Each row is a point on a tangle of strands that fork, close into loops and nearly touch. The rows are in no order.
Points whose rows are less than 60.8 apart are linked; no others are. Some points are linked to none.
<2194>: -16 -25 -47  20   1  17  55 -28  12   2  21  11  21 -11  18  -8 -57 -25 -46  11  25 -26
<981>:  46   5   5   3  14   0 -21  21   2   3   5   2 -14  27  -7   8   2 -11  24   5   2  17
<1677>:   0  23 -45  22   9  17  14 -25   5  17  20  -2  11 -15  25   9 -22 -17   0   9  30   3
<361>:  -6  -4  27 -12  -4  -9   5  19  -3   3  -1  27 -28 -15  -7  12  10   8  30 -19 -14  12
<127>:  -6  20 -40   4  -6   9   4 -29  13  10  16 -14  25 -11   4  18 -12 -26 -14   2  16   3
<1799>:  19  -6  22 -33  -3  -7   6  19   0 -21 -13  21 -18  14 -15  -7  34 -16  40  -6  18  -2
<1358>:  -5   3 -21  -4  -7  29  -5  -3   8  44   4   6  -3   1  23  11 -26   2 -11  21  15  13
<1691>: -18 -32  44 -27  30 -41  -2   5  16 -54 -11  19 -21   1 -10  -6  40  16  17   1  -3   9
<1211>: -18   7  16 -10 -19  -6   9  -5   1  15 -13  27  17  -3 -10 -11  12  14 -18 -28 -16 -34
<1856>:  11 -32  -8  24  -3   7   5   2   3  28  12 -34  22  16  -2  -7 -19 -19   7  25  -1  -9
<982>:  -2  27   5   0   4  14 -18 -18   2 -20  15 -10 -12 -28 -10  18  11  30  -3 -10  -8  10
<1040>:   3  26  -4  12 -13  17   8   5  -9  -1   2  -8   0   2  23   4 -22  29 -26 -10  -3   8
<1390>:  18   4  22 -13  28 -44  -4   0  31  -8 -18  14 -12  10  -6 -28  44  17  -3   1 -12  10
<1519>:   4 -30  15 -34  34 -12   2  21 -11 -34 -35  -1 -18   8  -8 -27  35 -10  12  18   3   6
<593>:  -8  -2   6   4   6 -15 -16   6  -4  20   3   7  30 -12  22  19  -7   1  -5  -2   9  15
<1412>:  -8 -10   3  15 -17 -19   3  18   6  17 -12 -17  -5   9  20   1   5 -14  27   1  14  20
<1292>: -19 -16   6  -1 -24 -14  -2  10  15  24 -19  -9  22   4  -4   3   9 -12  -8 -21   4  -7
<120>: -22 -16  35 -17  13 -24 -17  25 -19 -14  -9   8   5  -5   0  -3  -2  15  -8  10 -24  -2
<675>: -49  29 -13   6   8  14  15 -12 -31 -12   9  21  10 -24  17  10 -15   5  -4 -14   6 -31
<2171>:  31 -14  30 -27  44   1  14   9  26 -55 -15  34  -4  39 -12  -1  53   3  12  -3  24  -6
<2157>:  -3  10 -17  21  -7   9  15 -13 -21 -10   7 -31  -1 -14  -7  -4   0 -16  14 -10 -16 -13
<1653>:  17  -5  31  -6   9 -24 -19 -21  33 -40   6  -1 -21   5 -20  -6  48  17   3 -22  -6  13
<1725>: -51   4 -46  -3  28  28  17 -14  -8  -3  24  -2   3 -16  18  14 -27 -15 -23   5   7 -12
<1676>: -53  20   6  -7   1  23   3 -12   2   9  17  24   4  -2   6  18   7  29 -13 -18 -15 -11
<506>: -48 -14   1  12 -13   9  -6  -4 -19  11   9  -1  28  -3  11  16 -28 -17  -9  12  12 -38
<1132>:  15  22  -8  27  -7  10  -6  -8  -6   5  15   2  -5  15  20  -2  -1  16 -12 -11 -11  32
<372>:  18   6   1  16   1 -17   4   1 -24   4   1  -7  33 -10  16  -6 -18  -6  18  18  16 -19
<1461>: -42  13  -7  11   9  -8  20  19  -9  19 -12   2  -3 -24  14  21 -30  -8  -1  10  -2 -28
<794>: -17   6 -16 -19 -27  23   9 -16 -21   5   5  15   9 -28   2   8 -38 -21 -23   0   7 -25
<52>: -10 -17 -10  23  12  17  15 -13 -12  25  19  13  17 -27  34   4 -54   3  -5  35  27 -16
<1700>: -34  -3 -23 -11 -29  31  14 -16 -22  17   4  17   8  -3  14  -7 -45 -24 -31  17  11 -33
<2191>:  19 -25  -7   5 -23   5  -9  -1  14  14   2 -35  15  21 -13   1   0 -25   8   9  16  -4
<1823>:  46  13 -17   6   2  13 -17 -10  12  24   4   1  -8  12 -35  -5  19 -15  -1 -15 -13  -2
<196>: -27 -26 -19  24  -3   7  26 -14 -11  30  22  32  25 -13  31  -2 -52 -30 -16  23  19 -15
<964>:  -9  33  -2  -4   2   3  14  15  13  26  -8   4  -7  13  -7   5   8   4   9   2 -22 -12
<2283>: -13  -6  -8  18  -5   3  33  21  -6  25  -7 -12 -11 -20   8  18 -41  -9   4   4  -3 -19
<1534>:  -7  18  -3  -1 -24 -10  -1 -20  -5   4 -20   1   5 -19   0 -29  27   5  -5 -16  -2  -2
<35>:  49  -1 -22  42 -15   7  10 -22   1  18  27  -7   0   4   2 -13 -25 -30  17  21  14   7
<709>: -34 -16  23   7 -13   0 -17  10 -21  -7 -16 -13   8 -25   2   8  -6  18  10  -6  13 -27
<992>:  -2 -22  27 -33  -5  -1  -4  28 -11  -6 -11  14  -5   6 -16   8  11 -16  41   1  16 -23
<839>:  -2   2  19 -13   1  -7 -26  25 -21 -12 -11  11 -15 -20   5  13  -7  33  35  19  19  16
<1839>: -52   2  -3   4   0  16 -14   1 -41  -4   4   7  -4 -24  25   7 -38  12  -1  34  12 -12
<1279>:  25  11 -36  13 -13  -6  25 -10  11  17  -2 -18  -9 -20   4   2 -38 -27 -19  17   4  12
<1978>: -13 -13 -54  24 -24  15  21 -30   7  39   1   1  17  13   8 -18 -20 -30  -8  10   2  15
<749>: -44  15  13 -19 -12  12  14  -9  18  12  14  18 -18   4 -11   9  11  23 -13 -14 -37  -7
<258>:   0  25 -26  13 -25  23   3 -26  -5  -4  16 -12 -14  19 -12  -4   7 -16  -3 -13 -25  21
<1374>: -22  -2  -8  -7 -20   8  16  -2   1   5 -12 -17  -6 -25  -5  17 -26  -1 -38 -19  -8 -16
<848>:  31   4   6  -3 -25   0 -22  -7  -4 -19  -8 -27   5   1  -2 -14  15   1   7  -6  25  -1
<407>:  30  14  12  -4  20 -24 -22  15   9 -36 -14 -17  13  16  -2   1  25   7  18  12  31   2
<1200>:  35   1  19 -44  10 -14  -9  13  22 -20 -17   8   3  29 -22  -9  29  -3 -11   5   3  -4
<1608>:   1 -13  -1  -9  -3  -3  -2  17 -18  -1 -10 -25   0  20 -19 -26   4 -18   8  16 -31  -5
<1381>:   2  -1 -17  19   2  21   3 -21 -26   4  11  -9  15 -31  31  -5 -38   9  -7  23  27  -7
<1763>:   4  16  20   0  22 -24  -6  14  13 -12  -5   3   3  -9 -12  16  24  17  22 -11  -2  -8
<1719>:   8  15 -48  15  31  34  23 -16   0   1  32  11   5   6  24  14 -31  -2 -30 -15  -3  13
<1091>:  -2   2   4 -20   4 -21 -17 -12  22  12  -7  15 -13  -4 -13 -12  24   8 -20  -2 -31  32
<195>:  44  13   4  15  25  -8 -13   4 -10   8   4   2  28   4   2  -6   0   8  -4  -1 -16   3
<1244>:  19 -14  21 -26  10 -12 -17  35  -8 -33 -17   0 -14   1   3  10  -1  11  28  23  25  18
<1618>:  32 -24  30 -28   5  -9 -22 -13  27 -39  -3  10 -36   7 -25 -18  46  17   2 -17   5  17
<1170>:  -6   3 -16  -5 -24  21  -7  -5  28  27   2  -4  -3  23 -13  10   7  -2 -23 -17 -22  20
<1793>:  15 -16  21   4  11  -7   1  27 -23 -12   6  -1   7   9  -4   8  -7  -4  30  -5 -10  -3
<229>: -14   7 -11  -7  15  -5 -11  -7  13  19  -6  -4  -2 -24  -7   1   7   6 -28  -7 -30  15
<1517>: -48  12 -10   2  20  29   4  -1  -1   7  17  14  -1  -9  21  30 -11  22 -14 -19   1   0
<1298>:  16   7  15   9  -1 -17 -32 -18  23 -20   5  -8 -28   2 -10 -11  39  23 -14 -14 -11  31
<2023>:   0 -22  14 -17   0   3 -29  13 -14   9   4   1  30  10   4   6  -8  -5  28  31  27 -10
<1536>:  39  -6  15 -32  27  -3 -12  21   6 -20  -1   2  10  24 -24   2  20 -14  16   9   3 -10
<1365>:  44 -20  11  -5  14   0  -3  27  -2 -11   6  -9   8  29 -18   2   5 -20  17  -1  -6  -6
<927>: -33  -3  12  -8  -7 -22  -8  13 -25  -3  -4   3   9  -8  11   3 -22  -7 -21  12 -23   6
<1863>: -31  10 -47  10 -14  16  26 -12   7  15 -10 -10 -10   4  23  -8 -17  -2 -35 -13  -2  26
<1682>:  49  19  12   5  27 -14 -13   6   1  -7  -8   2  -4   3 -12 -11  18  15  -8  -7 -15   7
<243>:  -8 -14  34 -31  -1  -5  -3  24   3   6 -23  13 -10  -6 -23  -5  21  13  21  -9   2 -30
<1445>:   1  12  -6 -26 -12  32  -5 -16 -13   0  19   8   8 -19 -10  15 -22  -5 -19  -1 -12  -8
<404>: -16  25 -34  -4   5  18   5 -23   7 -10  15 -15   8 -24   7  25 -14  -7 -29 -11   9   6
<1263>: -16  -9  16 -17   5   8  -8  15 -26  30 -13  21 -14 -23   5  -9 -15  18  -7   7 -15  -2
<2078>:  18 -23   8 -27  10 -15 -18  17   2   9 -22  13   0  16   1 -24  26 -14   6   8   4  25
<829>:  34  -3  -5  26   2  13  -5 -18 -11   4  25  -5  13 -21  20   0 -38  10  18  40  33   4
<782>: -16 -12 -32  26 -17   2  25 -25  13   7  19 -14  22  -8  28   9 -43 -23 -29  19  25   8
<1373>:   6  -8  40 -15   4 -18  -7   5  24 -28  -8  -3   8  14 -14  -7  42  38   7 -15  13 -24
<2001>:  -4  -2   2  -2 -28 -19   9   8   4  16 -11  -1  16 -20   3  17 -10 -27   7 -12  19 -16
<324>:  -5 -24   8  -4  20  -9 -26  19  -9  13  -2 -11  26 -11   0  15 -29   5  21  43  27 -23
<2226>:   8   5  19 -17  20 -32 -10  -8  25  -2 -10  13  -6 -15 -12 -14  29  23 -14  -8 -26   7
<2133>:  -4   1   2  -3  15  -6 -22  20   1   0  -8 -22   6 -21  -9  30 -12  17  25  29  23 -10
<1293>:  14   3  36 -12  -1 -14  -5  12  11 -14   1  32 -23  13  -5  -5  31  18  22 -18 -11  16
<844>: -14  -8  -4  26 -19   5  19   1 -11  -6  29 -24  11   5  14  24 -38 -16   3   5  -4   1
<2034>:  -1  19   3   0   1 -19  -7   3   5  25 -16  17  25  -4  23  -4   6  16 -19  -6   3  10
<743>:  41   8  -3   6   4   7  -3  14  -7  10  10  -5 -11   2  -1   5 -25  -9  25  25   5   5
<2233>: -28 -27 -12  35 -20   6  15 -17  -1   3  26 -24  15 -13  24  19 -38 -18  -7   8  20   8
<2210>:   9   0 -21  16  -4  -8  13 -11  15  10  12 -23  11 -23  17  15 -48 -18 -21  27  19   9
<923>:  -3 -28   4  30  -6 -17   9  14  -8  19   1 -19  -1  -6  20   2 -20 -21  32  17  14   6
<1987>:  39 -26  21 -31   5 -10   0  -6  22 -24 -25  24 -39   8 -24 -39  48   2  -2 -17   2  11
<740>:  -1  -1  27 -12  29 -28   3  16 -13 -39 -21  -6   5   5 -14 -23  28  18  20   7  -9 -24
<693>: -24  10 -21 -11   3  13   0  -9  22  27   2   9  -1   1  -7  15   2   7 -39 -15 -32  20
<1243>:  21   3 -35  18  -6  11   8 -11  15  17  20   2  14  16  -4  24 -32 -20 -31  -7 -20  26
<1474>: -14 -28 -47  17  22  30  49 -26   9   3  30  10   1 -25  22 -20 -54 -13 -31  21  39 -26
<1981>:  39 -10  27   5  19   2 -21  18  -4 -43  -5  17 -21  28  -1   1  35  22  35  -7  30  18
<2198>:  -9   0  10 -15 -12 -26   4 -13  11   9  -8  34  21   3 -17 -14  26  -3 -12 -26 -31  -2
<2126>:   0  15 -47   2   6  31  13 -24   2   6  30  14  10   7   1  17 -22 -24 -27 -12 -22  18
<2216>:  17 -12  18  -7  24 -25  -2   2   8 -58 -13   0  -7  10 -10  -3  53 -16  25 -15  19  10
<1510>: -13  24  12 -25   3 -13 -26   1  17 -13  -3 -15   4  11 -18   1  36   8  18  23   3  -2
<1147>:  -6   0 -18  30  -4  18  41   3  -8  19   8  -6 -15 -16  27   9 -45  -4  10  10  11  -4
<296>: -14  -1  14   8 -13 -12 -10   2 -21 -27   8 -14   1 -25  11  21 -13   6  18  -2   7  15
<1344>:  40  28  13   5   2 -17 -26   5  22 -27  -3 -15   2  24 -13   6  33   9  -2  -7  19   4
<521>: -23 -32 -32  16 -18  13   9 -23   7  37  14  -8  18  -5   1   3 -21 -36  -5  11   1   1
<1936>:   4  15   8 -24 -34  -1   2   5  -1   6  -7  15  10  26  -5  -9   1   4 -17  -2 -15   3
<1429>:  -2 -22 -35  19 -13  11  27 -33   4  12  14  -3  34 -13  15 -13 -51 -21 -42  26  17 -14
<1185>: -23  26 -20  10   6   8  23 -10 -23   1   4  22  29 -14  24   6 -24  -1 -27 -17   2 -24
<1226>:  13 -11  25  -4 -12  -3 -20   1 -14 -39  -8 -18   8  -5  -5  -4  19  20  20  -7  25  -5
<2101>: -51  24  -6 -15  13   0 -10  -8  -9   5   1   0  12 -14  -2  10  -4   2 -15  19 -13 -20
<2007>:   1  -1  31 -19  24 -27  10   9   4 -58 -23   0  -8  19  -6 -29  45  21  20  11  10 -13
<1914>: -18 -38  25 -26  15 -26   0  23 -26 -39 -20   1   0  13  -2 -17  23 -22  18   6   2   1
<1286>:   5   3   9   0 -12   9  -4  -4   4  -5   3 -15 -26  12 -21  -7  23   9   4 -11 -28   7
<1661>:   2 -32  11  -7 -16 -16  -5   6 -22   7 -11   1  24 -27  -3   0 -32 -26 -20   1   3 -29
<745>:  -7 -15  10  15  10  -2   0  15  -8  19 -10 -23   5  -5   1  -2  -7  12  -2  -5 -15  -9
<56>: -22  10  -3  10   6  26   2  -5 -19 -12  22 -21  18  -4  -3  25 -23  14  -2  -1  -8 -27
<1801>:  31  38   0  21  -8  -4 -26  -3  18 -11  10 -15 -13  20  -3  15  16   5   0  -7  11  15
<731>:  45  21  14   2  35 -26 -16   1  22 -12 -13   5 -20   8 -21 -21  45  19   3  -5  -2  -3
<909>:   9 -31  18 -23  -1 -17 -11  26 -19   7  -8   4  15 -10 -11   3 -35 -26  -5  21   0 -24
<1627>:   7   3  13 -16 -21  -8   5  11  -8  -9 -12 -10  -1 -18  -8   4 -24  10 -37  -6 -16  -5
<1196>:  12 -24  17 -12   6 -21 -14  26  -8 -24  -8  -1  -4 -12  -2  25  -4 -11  44  11  33  13
<2090>:  11 -25  23 -36  25 -13  -1   4  13 -32 -34  10 -35  11  -9 -39  53   4   5  11  13  11
<1025>: -11   1 -33   2   5  44  21  -8   0  24  27  13  -1   5  30   9 -46   2 -12  18  23   0
<726>:  10 -10   0 -23  -9 -22 -11   4  14   7 -23   5  -9  12 -10 -28  23  -5 -16  -1 -18  27
<910>: -20  -3   8   4   5  -2 -21  11  16  17   7  -9  15   6  10  32   5  17   3  -5   4  13
<917>:  -5  25 -35   8  25  27  12 -12  -3  23   4   9 -27 -14   8  -5  -1   4 -10  -5 -20  17
<210>:  15  11 -48  21 -32   5  18 -31   0  21  -2   5  19   5   3 -16 -15 -34  -4   1   0  11
<1036>:  29  -7 -21  25   3  11  -4  -9   4  28  -7 -20   0  -5 -19 -10  16 -12   2 -20 -13  -7
<1428>:   8  22  13  -3  -8  -8  15 -10  23  13  -4  21 -13  28 -18 -22  30  21  -3 -16 -37  -9
<332>:  -4   5  13  -4  13   5 -13  19 -21  12  -7  15  -8 -19  11   7 -20  33  15  18  -5   8
<1692>:  -8  25   2  -4 -13   2  11  19  -6  22 -18  -6  -8   5  -1  -4   1   2  31  10   7 -24
<2019>:  -9 -19   8   0  -3  -8   5  17  -3  15 -20 -19   5  15 -12 -24  11   5  -9  -4 -33  -9
<989>:  42  -3  31   4   4  -1 -22  11   7 -19   7  27 -20  28  -8   4  35  13  25 -29  10  21
<1219>:   1  35 -19   8   0  -6  12  -4  20  24  -9   7 -12  13 -15 -10  21  -2  -6  -6 -35   4
<1872>:  14 -14  36   4   1 -11  -4  22  24 -32 -11 -13  -7  26  -7   6  36  25  11 -27  13  -2
<1772>: -43  21  16 -22   1 -18 -16 -13   2 -11  -1  -1   1 -23 -10   2  17  22  -6  11 -13 -14
<358>:  10  -2  28 -18   7 -16   6   9   8 -27  -7  34 -27  25  -6 -19  48   0  42  -8   5  10
<2042>:  11 -23  13  -4 -14  -5  -9   5 -19  -7   7   3   6 -24  -6  19 -14 -16  49   7  33  -9
<819>:  -6   6 -21  23  -5  20   4 -20 -15 -10  13 -29 -11 -36  -1  14 -13  -9  15  -4   9  -2
<1087>:   7   5   1  -1  -7 -18  -8   5  28  14 -16 -17  13  -2 -10   8  31 -13   6 -14  10  -7
<2058>: -21 -26  45 -25  29 -36 -16  21   6 -22 -14  24  -7 -10  -7   0  21  25   3   6  -6   5
<1141>:  32   1  13  16  35 -20  -6  27  24 -21 -17   2 -33  48  -5  -9  48  -1  16  -4  10  16
<2139>: -16 -29 -18  17 -14   0  22  -6  -2  39  12  18  28   2  11   5 -44 -35 -15  13  -5  -3
<686>: -20  14  -3   6 -17  19  -9  -9 -33   0  14   6  10  -9  19   2 -18   3  36  22  25  -5
<1360>: -14  11 -34  10 -18  21   4 -14  13  24   6  -7   5  16  27   3 -13   1 -27  -3   8  25
<1917>: -11  18   1   3 -19 -11  -3  -9 -33  -3   2   7  24 -14  21 -11 -13  -8   9   6  13  -6
<1923>:  26  15   5  20   3  24 -18  -5  -6 -11  18 -21   5   3 -17  15  16  18  29 -13   3 -14
<1547>: -21 -16  34  -2 -23 -10  -9   6 -13 -21 -10 -16   0  -7  -4  -6  20  15   5 -20   0  -8
<2127>: -15  27 -14   8 -23  14  13 -15  -2  -3  12   2 -28  -9   2   7   7  -2   2 -25 -15  21
<1121>:   5  13 -24  20   7  16  -7   0  15  19  16 -22 -26 -11   4  28 -12  -9  22  11  14  16
<1118>: -13  40 -19  -2 -21  14  13 -20  20   3   1   4 -16 -14  -3  13  14   7  -9 -27   5   0
<710>:  23  11  11 -10  -6 -13  -4  12   3 -15  -7   7  -3   6  -4   3  28 -16  45  -8  35  -4
<79>:   8   8  12   5   2  -4   4  12 -23   6   4  20  -3  -3   2  -1   5  -5  30 -12 -14   4
<798>: -31  16 -10   0 -12 -11   7   3  -8   1   1  -1  10 -10  25  17 -38  -8 -27  11  -2  13
<809>: -12  28 -11  18   3  12  22  -7 -14  -9   9   8  18  -2  27  10 -15  22 -30 -28  -8   0
<993>:  18 -11  12 -11  -4 -30  13  -1  21 -34 -15   5  -8  29 -26 -26  45  -9  -4 -26 -18   4
<1940>:  22  -2  18  -7  -8  -1  -2   9  -8 -29  -4  -2   1  44  -6 -25  37   6  19  -8  -4   3
<317>: -14   1 -10  11  -2  28   5  -5 -25  -2   7 -17   1 -13  30  -3 -40  20 -27  12   8   1
<168>: -15  -2  37  -6   5 -35  -3  -1  14 -14 -19   5  17  -6  -1 -21  37  33  -6 -14   0 -29
<475>:  12   7   5  18  14 -11   6   3 -10   6   7   8  26   8  -2  -6   9   4 -13 -24 -41   5
<2173>:   0   8 -54  12  10  24  32 -26   0  19   6   5  -6 -33  22  -2 -31 -20 -14  -4  18  -2
<638>:  26   5   0   9 -36   4  -6  -7  -1   6  -8  15 -15  39  -7 -30  25   3   1 -23 -18  26
<1238>:  39  17 -32  29 -17   4  16 -19  -3  20  10   2  10  11  -6 -10 -10 -36  11  -2  -3  -2
<54>:  -2   8   4  -5 -30  18   3 -12 -16 -23   8 -29  -8   0 -18  -6   4   3   1 -11 -20 -11
<611>:  14  26  -1  18  -4  24 -19 -15  11 -11  23 -21 -13   1  -8  22  13  21  -1 -20  -1   8
<1586>:  35  -8 -12  -2   6 -20 -21  -4  18   9 -27  -8 -11   6 -21 -31  38 -13 -16  -8 -11  19
<242>: -30  -2 -15  18  -3  11   6  -9 -20  -8   9 -33  -9 -39   1  15 -32  -6  13  19  12 -17
<821>: -31  12  -5 -18  -8   5 -16  -1  -2   9   0 -26  15   2  -7   3  -3  -5 -14  25 -10  -9
<610>:  -2   5  17   1   5 -13 -19  24  26   8   2  -4  -8  28   2  18  22  11   8  -1  -7  26
<1876>:   3 -16  32 -38  24 -18 -22  28   8 -27 -17  10 -14  -6 -16   7  17  24  14  16  10   0
<1776>:  13   5  23 -14 -12 -28  15 -15  26 -17  -6  23 -17  38 -19 -38  41  15   1 -11 -30   3
<148>:  -9  21  -1 -22 -18   4 -23  -4   7   3  -3 -24   5  15 -11  -7  16  -3   4  23  -3   3
<961>:  24 -15  -4   9 -10  -5   8   1 -13  13   7  -1  15  -3   5  -2 -31 -19  -8   1 -12  12
<255>:   5   5   1  19   2  22  -7  -5 -14  -5  26 -24  27   2  -5  16 -12   6  22   6   7 -25
<3>:   5  15 -18   8  -1  -2  -2  -1  17  23  10  -4  -6  -9   0  31  -8 -24   4  -3  -6  26
<1154>:  22  27 -31  32 -16  31  -1 -27  -4   4  24 -13 -10  15  11   1  -4  -7  -9  -9   3  18
<631>:  -1 -22  43 -34   5 -42  15  -4  27 -21 -17  27  -5  21 -11 -34  29  27 -16  -6 -19 -23
<1546>: -12  -8  22 -25  -9   2  -7   7 -21   9 -15  14 -18  -7  -4 -34  14  16   4   3 -22   2
<2176>: -20  -3  25 -17 -13  19   1   1   6  10   8   6 -14   9 -24  -2  15  25  -1 -14 -37 -12
<353>:  27   0   7  16   8 -22  -5  14  25  -9 -13   7 -28  60 -16 -19  45 -10  -1 -15 -13  28
<921>: -61   9  -1  14   6  21  -1   1 -40 -14  10  13  -7 -23  19  18 -25  16   3   2   1 -16
<37>: -10  16  -2  -2  15   3 -12  12  -9   9  -3  -4   3 -27   9  22 -28  22   4  25  10  -5
<847>: -28  -6 -40 -11  -2  44  33  -8 -14  12  18  20  -1   8  27   0 -51  -8 -30   6  13 -15
<1051>: -16 -28   3  21  13  -3   3   1 -12   3  27 -10  16 -28  -1  28 -47 -20  15  32  -3 -14
<216>: -50  15 -28 -17  17  31  12  -5  -4   3  11  13  -2 -11  22  13 -23  11 -38  -5   2  -7
<1862>: -16  12  12 -19  -6   9 -19  -9  -9   7  -5   4 -23 -13   0 -24  18  34  -5   9 -16  14
<2043>:  -1  -8  -8  28  -9   1   2  -1   4  15  14 -20  -8 -18  13  18 -27 -14  32  27  29  11
<632>: -13   7 -45   1  11  43  28 -14  -3  25   2  -1 -23 -21   8  -2 -15  -5 -10 -13   0  -5
<1151>:  -5   0 -26  23  11  46  24  -6 -18  18  13  -2 -23 -25  22   5 -30  14  10  -6   7  -8
<346>:  15 -25  34 -41  12 -26   6  16  17 -21 -30  17   1  16 -13 -22  26   9 -19  -6  -3  -8
<779>:   1  -6 -17   0 -39 -15   4 -16  -1   4 -24  10   6  -1 -18 -23   6 -13 -23 -26 -31  25
<87>:  46  11 -18  29  -5  17  -7 -18  -3   6  33  -8 -12  -1   8   5 -28 -10  18  32  21  14
<1791>: -11 -11 -25  21  24  18  22 -12   2  21  38  -3  26  -8  10  26 -43 -20 -12  16  -1 -14
<842>:  -8 -22  -8  29   8  15   3  -2 -17  30   5 -25  16   2  15 -12 -23   2   0  20  -6 -10
<603>: -22  22  17  -2  -6 -11  -6 -22  12 -19   7   4  -7 -27  -4   2  23  30  -5 -17 -13   1
<1947>:  32  11  -4 -17 -11  13 -13  -7  -2   9  12   1   6  -6 -22   4   1 -10  -8  -7 -14   2
<2096>:  -1 -35  33 -20  42 -18  -2  16  25 -62 -16  19 -29  15 -12  15  46  23  25   1  20  14
<2068>:  12 -22  27  -2  14  -9   4  36  10 -39 -26 -17 -15  17  -6  10  27  19  34 -10  28  -8
<2156>:  15   2  20 -21  -8 -15 -10  12  -8 -22   5 -12  17  -5 -10  16 -20  -1 -23   4 -14  -1
<280>:  39   7   7   0   9 -24  -5  14 -11 -24  -4 -18  25   4   4   1  -6 -12  15  16  21  -7
<1809>:  20 -16  27  -7  23 -23  10   2  32 -47 -15  -3 -10  42 -23 -21  56   4   1 -18  -4  -8
<378>:   1   1 -28 -13  -2  36   1 -21  -8   6  29   5  -5 -14  -7  17 -29 -16 -19  -6 -20  18
<583>:  17  15  -5  22 -17 -11 -11   2  19  16  -9   3 -24  42  -8 -18  34  -6   6 -16 -10  29
<2266>: -39 -18 -32  18  32  26  19 -13 -13   5  35   1  10 -14  15  14 -50 -15 -16  21   3 -17
<227>:  44   1  -3  -4   0  -3 -31  -7  27   9 -12   4 -24  21 -36 -18  41 -12 -11 -16  -1  13
<438>:  -7 -26  15  -4  18 -12 -14  23 -19  11   7   4  20 -19  -3  23 -44 -11   4  30  -3 -21
<426>:  27   0  16   5  26 -15 -23  33  20 -14  -1  -5 -17  43  -3   9  26   6  14   5   5  25
<911>:  30  -2 -14  10 -15   6 -11   1  20  30   3   5   6  45 -14   6   4 -11 -15 -11 -26  28
<869>: -30  10 -13   9 -10  14  22   0 -12  -4  26   0   3   4  26  31 -46  -9 -14   9   2  10
<1204>:   6   8 -11  33 -12  -3 -10   4  11  24  -5 -12 -20  17  12   1  18  -9  16 -12   7  32
<769>: -28 -11  14  16 -10  12   2  15 -14  16 -10 -11  12  -3  13   6 -15  18 -17 -15   0 -25
<2151>:  -7  11  -2  -7 -27 -14   5 -28  -2   1  -8  29   9 -11  -8 -25  19   2 -22 -32 -29  14
<775>:  26 -15  -3   7 -13  -5 -11   9  23   5 -14 -29  -3  25 -15  -4  33 -22  11 -14  15   3
<1241>:   2  10   7  -3   8 -21   4  -2 -16  -1 -21  -1   6 -25  -4 -25  19   6   6  -9  -9 -20
<2243>:  -4  11 -11  20   4  42   6   4 -14  26  15  -7 -14   6  10  10 -15  18  28   7   0  -5
<1821>:  27   4  34 -14  36 -23  12   2  24 -59 -16  11  -6  32 -11 -18  52  23  14  -1  14 -19
<1932>:  -6 -19   0  -2 -21  -9  -5  -6 -25  14 -15   0  18 -28  16 -14 -34  -7 -36   4   9  -4
<1487>:   3 -19  11 -28   3  -9 -22  17  -9   9  -6   6  23  22   2 -10   9 -20  17  24  12   5
<974>:   6  17 -12  14  18   9   7  -2 -14  28   0   9 -10 -22   8  -4  -1   3  10  -8 -15   8
<1335>: -33   3 -15   2 -13   2   8  -7 -15  22   0  11  10 -13   2   1  -7 -21  -4 -10 -14  -4
<650>: -37   0 -34  -1 -21  15  24 -13  -8  -4 -12   0  -7 -14   7  -1 -26  -5 -52 -20 -16   6
<2215>:   5 -17  16 -25  -8   2 -19  16   8  13 -26 -13  -6  -7 -10  -8  15  11  13   5  22 -10
<715>: -24   8  30  -7  -3 -26   6   2 -10   1 -25  16   6 -19  -2 -22  15  22 -10 -13  -7 -39
<1010>:  16 -15 -10  -9  -5  10  -1  15   5  45 -11   4  -9  10 -10  -6   0 -12   8  -1 -21   9

How many points has the smallest loop of links through each point below? Write - if it is on no loop.
<2151> => 6
<35> => 11
<195> => -
<54> => -

A piece is two or more points that can be reached from each other along the links. Count, over all rows, the pieces, the separate loops (a circle has one, a figure eight two, a Y none), the forks (points with three links) and the tips (points with one).
pieces => 8
loops => 2
forks => 28
tips => 40

A tip is a point with one link. Name the tips that can be reached along the links from each point below, in the order of the rows.
<1917> => <1510>, <56>, <686>
<1653> => <1298>, <1914>
<1219> => <2171>, <740>, <1692>
<749> => <242>, <1791>
<2198> => <779>, <2068>
<745> => <848>, <1608>, <2001>
